Each row is a point on a tangle of strands that fork, close into loops and nearly touch. The rows are in no order.
Points whose rows are less than 87.8 apart are linked; no others are. Some points are linked to none.
z930: [  9  39   4  12 -10  -6  -5  -9 -30   4  21  25  52  55  11  12  -5  27
  30 -35 -16  -7   0 -20   8   9 -17 -28]
z603: [-56 -33 -16  80  31   4  33 -24 -15  19 -36 -31 -88 -57 -27   8  10 -46
 -29  -1  -4   4  22  11 -20   9  -7  40]
z489: [-20 -54   8  41  49  21  36 -26 -51   6 -69  -6 -62 -11  -4  18 -14 -52
 -35  10  -8  24   6  19   1  -5 -13  -1]
z802: [ -4  19  16  -6 -32  26   5  -8 -13  12  16  35  37  40   9 -20 -14   2
  13 -21 -34  11  -2 -14  43  28 -18  12]
z500: [-44 -17  -1  39  16  40  12 -18  11  28  -7 -27 -75 -57 -43 -43   4 -49
 -22  13 -18  22  11   6 -11  34   3  64]
z985: [ -4  41  24  -5 -39  32  -1 -20  19  27  50  29  20  22  10 -38  -5   9
  -3 -23 -39   3  -5 -26  53  34 -15  45]
z531: [ -6  53   1  16 -25 -10 -27 -27 -14  16  34 -33   2  46 -23 -45   4  30
  56 -28 -28   0  31 -28   4  19   3  13]
z658: [ -6  40  17 -20 -30  28 -13 -17  53  36  71  26  19 -20  18 -19   4  15
 -11 -20 -21 -19 -12 -19  45  26  -4  53]
z13: [ -1 -16   7 -28  11   8  -3  -8 -20 -17 -49 -15 -11  14 -16 -26 -13 -30
  12  32 -11  13  -8  15  11  -9  12 -10]
z477: [ 19 -33 -19 -37  51 -35   1   3   3 -42 -65 -36 -35   9  14   5  -3 -10
 -26  52  19   0  -6  10 -25 -41  23 -36]
z71: [ 14  10   7  20   0   4   1   3 -59  -2 -18  -8  27  58 -37 -17  -9 -14
  45 -25 -20  16  11  -5 -25   5  -1 -33]
z7: [ 31   0  14 -20 -43 -23 -27   9  38 -13  48  17  33 -20  21  20   8  51
  -5   8  71 -22   7 -12  51 -29   3  -5]
z788: [-11 -29  17  33  22  34  35   7 -76   7 -46  16  -6  30 -37 -15 -17 -49
   2 -12 -24  48  16  10 -20  12 -21 -15]
z135: [-35 -43   3  19  30  27  12 -37  -7  14 -51 -26 -84 -42  -6 -16 -10 -46
 -39  33 -16  16   1  19  19   7   1  47]
z131: [-41 -42   9  54  28  19  48 -13 -73  18 -55  10 -62  -5 -35  -5 -19 -61
 -25   3  -5  35  22   7  -1   7 -22   7]
z263: [ -5  -3  23 -50 -25  33   0  -8  -5  -3 -10  30  18  14  -5 -43 -21 -23
   1  22 -13   7 -24   4  62   1   1   7]
z368: [-32 -41 -16  58  41 -15  21 -36 -19   7 -55 -52 -90 -33 -22  14  10 -35
 -21  18   7   0  27  12 -16 -15   1  17]
z732: [  9 -20  -6 -53  -6 -23 -10  46  65  -7  24  -2  14 -53  26  25  11  21
 -39  24  33 -22 -16  18   3 -10  19   4]
z14: [ -6  55  10  32 -21  -4   3 -27 -27  21  43  35  26  79  30  -8  13  49
  18 -33 -33  21  29 -44  33  37 -45  -2]
z647: [ -7  52  16  14 -31  -7  -6 -35 -12  17  48  57  29  46  35  -3   9  46
  10 -25  -1   0  18 -39  60  24 -44   3]
z41: [  2   4 -11  48  25  -5  11  20 -14   8 -13 -22   3   0 -21  24   6 -17
  21 -32 -36   6  -1  12 -88  18  -2  -8]
z425: [  8  -9  14 -15 -25  17  13  21  20   6  28  60  59 -17  40  42  -5   6
 -24 -16  14 -11 -29   7  31   7 -26  -1]
z637: [ 56  12 -21   2  42 -27  -7  25  -6 -26 -27 -12  12  16  -6  30  11   4
  13 -13  -6 -18 -21  10 -88 -28  26 -58]
z3: [ -4  47  10 -10 -28 -18 -25 -19  25  12  52  11  25   8  15 -11   7  44
  23 -11   6 -29   9 -23  41   2  -5  10]
z885: [  6   0  13 -56 -31  20  -1   3   9 -12   1  37  32   1  11 -15 -14  -7
  -7  19  14  -8 -20   5  60 -10  -2  -1]
z453: [ -1  -2   1 -55 -16   0 -17  17  62   6  38  -3  13 -52  13  -7  10  14
 -24  14  14 -28 -18   7  23   0  19  28]
z165: [ -5   8 -18   8   3 -31 -12   9  27   3  -7 -56 -11 -24 -22  -3  17   2
  28   4 -25 -12   1  10 -59  10  28   9]
z923: [-24  11 -17  29  -3 -16 -15  -8  20   5   2 -68 -35 -33 -52 -36  14 -15
  47  -2 -13  -2  17  10 -58  17  25  28]
z900: [-15  21  10 -10 -14  43 -13 -16  32  28  31 -25 -16 -23 -26 -59   1 -28
   6   0 -43   5  -2  -4   4  28  13  58]
z38: [ 33   7   4 -39 -33 -39 -31  10  44 -21  34  -5  20  -6   3   9   5  50
   6  17  65 -31   7 -22  28 -42  25 -24]
z887: [-25  -8  -4  47   9   9  18  17 -14  19 -18 -27 -11 -16 -26   5   5 -29
   9 -19 -36  19   3  15 -62  27  -5  14]
z533: [  1 -20   5 -29  -9  37  22  29   5  -4  -2  62  49 -14  41  30 -16 -18
 -32  -6  -5  -1 -42  15  22   9 -18  -5]
z672: [  8  45  17  22 -24 -37 -28 -23  36  26  66  32  21 -16  41  36  23  71
  14 -15  49 -25  17 -28  38  -2 -28   9]
z209: [ 30   2 -15  27  44 -12   3  18 -16  -4 -31 -25   5   5 -14  30   9 -12
  22 -24 -26  -7 -13  14 -91  -9  12 -34]
z547: [ -8  -9  15 -26  -7  29   7  -7 -28  -1 -33  10   4  21 -17 -38 -21 -34
  12  20 -21  15  -8  10  34   8  -3   1]
z812: [ 21  44  -4  -9 -17 -43 -29 -11   0 -10  27 -11  29  37  -1  11   2  44
  46  -9  13 -29   1 -22  -3 -17  19 -35]
z307: [-41  12 -19  55 -16   5   1   0   8  18  28 -50 -45 -28 -61 -46  15 -28
  43 -20 -18  19  37   2 -61  34  15  42]
z402: [-29   2   1  18  -8  43   2  -5  30  34  20 -20 -38 -46 -30 -51   3 -38
  -6  -3 -39  18   1   8 -17  40   7  68]
z775: [ -6  60   2   3 -24 -15 -28 -38   7  17  48  -3  14  32   5 -33   9  47
  38 -20 -13 -11  25 -35  35  18  -7  14]
z2: [ 23  -7   7   1  20  18  13   5 -61 -17 -37  14  31  52 -23  -6 -10 -28
  28 -27 -23  19  -1   2 -23  -8 -11 -43]
z657: [-45   0  -2  64 -45  29  35  18 -35  29  33  -5 -38  17 -68 -59   2 -23
  12 -31 -26  52  43 -13 -26  53  -8  38]
z820: [  6 -32  -7 -43  31 -10  -4 -10 -14 -31 -61 -29 -30  14  -9 -26  -9 -21
  -3  53  12   4  -1  17   0 -27  16 -27]
z274: [ 27  -6   1  -7 -24 -36 -21  42  58   2  54   8  38 -40  32  68  18  50
 -17 -15  50 -28  -6  -1  -2 -15  16   0]
z168: [ 59  33 -19  -1  23 -33 -14  21  -6 -22   7   1  29  29  -2  36   5  25
  27 -25  12 -27 -13  -4 -65 -36  29 -64]
z688: [ 29 -12   4  -3 -33  17   3  18   8  -9  34  66  65 -10  40  51  -5  24
 -14 -16  46 -10 -15  -4  42 -22 -29 -15]
z528: [ 10 -47 -18 -47  44  20  14  15 -10 -39 -47  26  -9  -7  46  28 -15 -27
 -44  28   9   7 -33  24   5 -22  -3 -28]
z197: [-54 -25 -15  61  23  15  24 -19  -3  26 -23 -34 -80 -57 -39 -28  11 -46
 -13  10  -8  16  23   5 -23  20   3  47]
z415: [-28  -1   8  49 -36  29  37  19 -44  28  20  -6 -11  36 -46 -40  -4 -19
  10 -33 -36  51  30  -9 -18  46 -15  26]
z660: [-13 -43  -3 -29  41   1   1 -18  13 -15 -57 -30 -58 -32  30   3  -6 -26
 -54  45  -9   2 -16  27  16  -6   9  16]
z393: [ 15 -14 -12 -58   7 -30 -12  19  24 -33 -17 -22   1  -5   2  -3  -3  12
 -14  40  30 -14 -12  12  -3 -35  30 -27]
z147: [  5 -17   1 -64  -4   1  -6   9  21 -22 -14   2   5 -10  10 -12  -9  -3
 -12  38  17  -8 -19  14  28 -15  16  -5]
z288: [ 10 -43   2  -2  59  18  16 -14 -54 -30 -81   4 -28  17   3  10 -12 -45
 -12  21  -6  21  -3  22 -12 -31  -7 -32]
z484: [-24 -41  -7  -5  38   7  -1 -31  23   2 -47 -48 -82 -53  10 -10   5 -27
 -51  40 -15   1  -5  21   4   2  13  42]
z948: [ 16 -32 -21 -60  32 -28  -7  29  11 -50 -33  -9  -6   6  17   7  -9   0
 -30  48  42  -2 -14   6  -6 -47  19 -38]
z610: [ -3  29  13  16 -31  19   7  -9 -29  14  28  30  43  65  11 -13 -10  16
  16 -35 -37  15  12 -20  26  30 -27  -1]
z439: [ 42 -19 -23 -42   1 -40 -13  56  41 -43   7  -8  19 -10  16  29  -4  30
 -30  33  78 -11  -4  -8 -15 -52  32 -44]
z212: [-52   1 -19  60 -25  15  22  11 -17  24  24 -24 -50 -10 -75 -54   9 -34
  20 -24  -9  31  42  -7 -43  37  -3  42]
z388: [ -2  14   9  22 -20  10   0   0 -47   9  -3 -13  19  53 -36 -31 -14  -8
  38 -23 -31  24  19  -6  -8  23  -6  -1]
z424: [  2  67  -1  22 -13 -53 -30 -18  34  27  70  10  20   1  34  37  26  79
  36 -23  16 -33  13 -32   2   4  -9   1]
z440: [-20 -39  16 -23  19  46  23   7  -8  -1 -52  32  -6 -11  33  10 -23 -44
 -43  21 -32  22 -41  27  23  19  -8   4]
z755: [ 33  32 -11  -2   5 -32 -15  10  -3 -13  15  -6  38  31  -1  34   7  32
  34 -21   3 -24  -8  -5 -42 -17  16 -44]
z835: [ 45  14  -3  11  -2  -5  -6  20   8 -10  35  50  58   3  34  72  12  39
  -4 -41  32 -28 -17  -5 -17 -23 -16 -40]
z11: [ -6 -36 -11 -52  33 -15  -4   7  40 -16 -34 -28 -38 -38  24  -2   3 -10
 -50  49   5  -4 -18  21   5 -11  22  13]
z342: [ -8 -19 -15 -35  30 -25  -8  11  40 -13 -29 -48 -30 -34   8   0  14   0
 -23  41  -3 -12 -11  15 -30  -4  32  11]
z352: [ 20 -10  -8 -29 -18 -26 -11  42  47  -7  31  10  40 -35  29  49  11  35
 -20  -5  41 -27 -19  13   2 -13   9  -4]
z986: [-10  28   9 -16 -18  19 -18 -19  21  17  27 -30  -4  -4 -31 -58   3 -10
  26  -5 -31  -2   7  -7   6  19  12  38]
z582: [ 12  32  20  -5 -36 -22 -29 -15  36   9  58  32  30 -11  21  12  12  54
   7 -11  42 -29   5 -20  54  -6 -12   6]
z771: [ -4  16  14 -39 -26  19 -10   0  49  20  44  11  18 -36  14  -9   4   3
 -13  -3 -18 -25 -21   5  29  15   6  42]
z381: [  6 -29   8  10  38  31  23  -1 -67  -9 -62  17   5  25 -17  -7  -9 -45
   3  -1 -22  27  -1  15 -21  -7 -12 -27]
z179: [ 46  -8  -4   3 -15   8  -4  23  -1 -20  34  57  65  -2  35  62   2  33
  -8 -27  46 -15 -16  -2  14 -33 -24 -39]
z980: [-27 -29  10  46  21  20  43  -1 -81  16 -49   7 -38  11 -57 -18 -12 -59
  -5  -5  -4  40  26   2 -11  12 -19  -4]
z769: [  8  39  15  18 -24  -6  -6 -26  -9   8  42  65  42  29  38  29   6  48
   8 -23  28  -8  10 -29  59   1 -45 -12]
z284: [  4  -1 -16 -18  20 -35 -10  16  31 -11 -19 -46  -8 -17  -4  10  14   8
   4  20  -9 -15 -12  15 -56  -7  29  -9]
z376: [  7  72  -6  32  -7 -47 -25 -19   7  23  54  16  26  31  36  36  15  71
  36 -27  16 -25  16 -37  -2   3 -15 -18]
z749: [ 40  -7  -4 -42 -23 -41 -22  36  37 -41  20  -9  22  -5   4  18  -7  43
  -8  29  76 -19   6 -14   5 -51  36 -38]
z35: [-12  27   1  29 -33   3 -11 -13 -39  16  17 -34  -5  50 -51 -54   0  10
  53 -24 -28  19  38 -15  -4  24  -2  12]
z895: [ -4  26   3 -19 -17  -8 -21 -10  17   3  12 -30  13   5 -14 -25   1  12
  29   0 -17 -18   0  -2   1   7  16  11]
z255: [ 14 -48 -14 -27  56  23  15  -1 -31 -33 -67  12 -18   3  36  26  -8 -35
 -36  19  -5  10 -27  25  -7 -25  -7 -36]
z275: [ -9 -31   6 -33   0  38  22  23   8  -4 -25  48  21 -17  38  20 -17 -29
 -39  14 -19   8 -47  24  22  12  -6  -2]
z998: [-28 -48  11  21  34  25  24 -20 -29   5 -63  -7 -54 -20   8   4 -12 -49
 -39  28 -21  20  -9  24  11   7  -9  18]
z665: [ -4 -49 -15  25  57 -26  12 -31 -16 -13 -75 -61 -80 -13   1  12  -1 -26
 -26  35   5   2  16  12 -17 -32   9  -3]
z644: [ 38 -35 -17 -41  -5   8   6  41   9 -40   4  38  44 -12  27  40  -8   9
 -23  11  58  -4 -24  12   6 -42  -2 -40]
z904: [ 10  28  -2 -29 -18 -33 -26  -4  24  -3  20 -31  16  10  -9 -13  -1  30
  31   2  -1 -26  -4  -4 -10 -12  29 -12]
z703: [ 24   6  15   9 -41   6  -5 -12  -1 -12  36  71  54  12  33  32  -5  35
  -2 -13  54 -11   5 -17  74 -23 -38 -15]
z386: [-32  -2   3  36  -3  23  20   9   4  24  -8 -25 -18 -26 -26 -20  -1 -30
   4 -12 -41  22   2  16 -33  35   0  39]
z358: [ 20  59  -6  29  -1 -28 -14 -15 -21   7  37  30  39  56  29  32  10  52
  41 -37   1 -16  10 -28   1  -1 -19 -38]

A piece is all that can be reached along the links. How many separate loops has the piece of each point below (a circle has one, a figure eight two, a Y none), and how many tips (points with one link)?
z358: loops 0, tips 6
z209: loops 1, tips 1
z948: loops 1, tips 0

A fork is a point with three links, a tip a point with one. Leave the first point through the second and follow the links. Name the first fork or tip that comes.
z688, z425: z440
z71, z388: z582
z165, z284: z381
z368, z603: z402
